Points on a hilly landscape, in no order, each with its height.
From any point a ball rolls to the lowest of the 6 points nearest to it. It stops when none of these is lower. Distance is the straight distance between rows; heights are no part of it.
<228>: 111 94 106 79 84 109 87 113 61 106 104 104 116 124 102 99 141 82  height 618
<330>: 118 106 111 86 115 77 117 58 140 112 107 106 71 111 75 93 71 138  height 451
<11>: 103 96 103 95 94 113 89 121 63 100 105 100 118 113 108 101 141 81  height 511
<284>: 88 97 102 120 94 112 87 129 56 103 96 95 117 98 114 113 139 80  height 539
<183>: 138 117 103 70 97 105 121 88 96 101 112 101 93 126 95 82 119 113  height 498
<610>: 73 85 89 94 113 86 82 92 130 103 95 96 100 94 90 100 34 104  height 75
<456>: 95 109 112 164 99 79 120 100 101 89 96 91 98 57 116 121 141 82  height 81
<383>: 84 95 80 64 95 145 88 127 91 98 91 95 120 119 101 82 76 99  height 67
<620>: 93 94 90 92 101 122 103 110 96 97 99 100 101 107 107 96 89 103  height 600
<27>: 83 91 92 95 105 102 94 91 122 98 96 103 94 100 95 97 59 114  height 293
<179>: 122 110 120 118 107 56 110 48 146 111 117 111 62 89 85 109 89 127  height 621
<452>: 70 92 94 137 101 103 99 120 102 89 90 98 114 72 113 112 98 93  height 447
<396>: 107 107 98 85 93 123 93 122 72 103 100 105 115 117 107 94 121 89  height 523
<404>: 141 107 118 65 90 92 104 82 63 106 118 112 100 133 92 89 153 86  height 637
<595>: 108 106 106 106 95 106 99 111 73 102 106 95 104 103 111 113 145 85  height 648
<475>: 101 100 104 110 110 89 114 81 121 95 96 100 80 94 96 105 93 114  height 255
<333>: 72 88 93 125 100 55 65 102 129 103 95 90 105 69 98 120 47 88  height 394
<390>: 135 114 110 46 91 110 107 98 83 109 111 106 109 142 87 73 116 109  height 558
<81>: 111 108 101 94 99 112 111 101 100 97 102 100 94 106 105 97 110 110  height 477
<422>: 86 91 103 135 107 71 94 90 125 93 95 109 92 73 104 110 82 105  height 434
<412>: 72 84 94 112 106 88 81 94 122 98 92 101 98 81 98 107 50 101  height 264
<366>: 111 114 107 131 100 94 126 88 101 96 105 99 83 87 105 113 131 96  height 588
<309>: 126 102 110 61 86 109 92 104 63 106 112 106 113 136 97 83 139 88  height 640
<523>: 85 90 92 91 92 126 77 133 57 103 92 94 128 112 111 97 120 78  height 64
<470>: 100 94 104 105 108 65 91 72 137 109 107 102 80 94 85 103 54 117  height 327
<180>: 81 91 102 149 96 73 101 98 110 90 90 99 100 58 115 120 102 95  height 456
<54>: 91 99 105 143 104 66 113 81 129 91 101 99 86 68 107 119 105 104  height 507
<502>: 61 83 85 97 104 100 80 103 115 97 92 99 113 87 96 108 48 97  height 336
<323>: 125 117 108 100 100 100 111 96 74 102 111 100 94 111 106 105 145 83  height 663
<367>: 107 93 113 118 109 50 90 67 144 115 113 111 73 91 87 112 64 116  height 448
<537>: 146 121 100 36 95 111 127 84 109 108 112 100 98 141 80 58 88 135  height 500
<235>: 107 98 96 83 110 100 116 80 130 105 99 101 80 112 83 87 71 129  height 371
<560>: 67 89 93 131 102 119 93 135 76 95 89 92 123 73 117 112 104 80  height 196
<133>: 84 90 102 104 109 76 86 85 133 103 98 102 87 88 88 104 53 113  height 256
<608>: 82 94 103 121 103 49 67 84 138 107 102 100 97 78 97 117 52 94  height 384
<387>: 122 123 114 139 110 81 125 82 92 92 106 97 78 87 108 117 159 79  height 485
<339>: 100 95 87 73 92 136 87 131 80 104 91 103 119 123 100 83 92 98  height 484
<419>: 77 93 84 74 105 125 90 108 111 96 89 99 105 107 95 87 51 112  height 251
<129>: 140 119 113 96 97 88 118 80 77 99 123 105 85 116 98 99 159 83  height 608
<87>: 106 104 88 52 94 133 92 118 96 103 100 96 116 129 91 79 79 110  height 457
<370>: 86 94 88 76 112 106 97 93 122 104 95 95 99 109 87 88 50 121  height 280
<198>: 71 91 97 155 98 108 98 131 74 95 80 85 125 63 118 116 120 73  height 408
<273>: 119 116 110 128 108 75 130 69 122 89 106 101 68 86 105 111 127 103  height 541
<310>: 91 102 104 151 93 96 112 111 87 94 86 95 105 67 113 121 131 78  height 417
<83>: 95 92 100 75 87 131 81 131 62 104 97 97 118 123 104 93 119 86  height 438
<549>: 70 89 101 154 96 87 94 117 104 87 86 94 114 46 119 118 100 81  height 472
<491>: 117 95 118 81 89 93 92 95 55 98 115 112 100 123 97 98 166 75  height 687
<316>: 120 104 100 70 98 123 103 114 85 107 107 105 104 124 99 83 107 107  height 567
<318>: 81 92 73 53 99 144 88 117 106 97 89 94 118 117 86 77 53 114  height 257
<12>: 113 102 108 114 108 79 124 74 128 101 106 103 75 86 97 105 108 116  height 405
<311>: 85 96 86 96 99 132 92 125 87 95 92 99 113 100 104 97 92 97  height 598
<93>: 91 101 95 113 99 113 105 115 97 98 96 101 104 93 113 106 108 98  height 617
<188>: 129 113 92 47 99 123 109 102 102 105 106 100 105 135 90 69 85 127  height 524
<644>: 100 105 109 130 102 95 118 104 93 96 95 98 92 84 114 115 134 89  height 494
<295>: 134 117 100 73 104 100 129 73 117 102 106 101 80 116 86 88 105 127  height 443
<157>: 68 89 81 91 101 137 82 125 95 96 85 98 119 100 104 98 65 96  height 601

Where does a ball stop that starts at each point below?
<129> => <456>
<595> => <456>
<537> => <475>
<367> => <610>
<183> => <475>

Call two points neighbours if one is among the 6 nearest of the other. Go from one point of each pair to the other, from neighbour to neighbour, staying as low as possible. Name the highest point that can't be avoided.
<383> and <610> => <370>
<456> and <610> => <180>
<523> and <610> => <339>
<610> and <475> => <27>
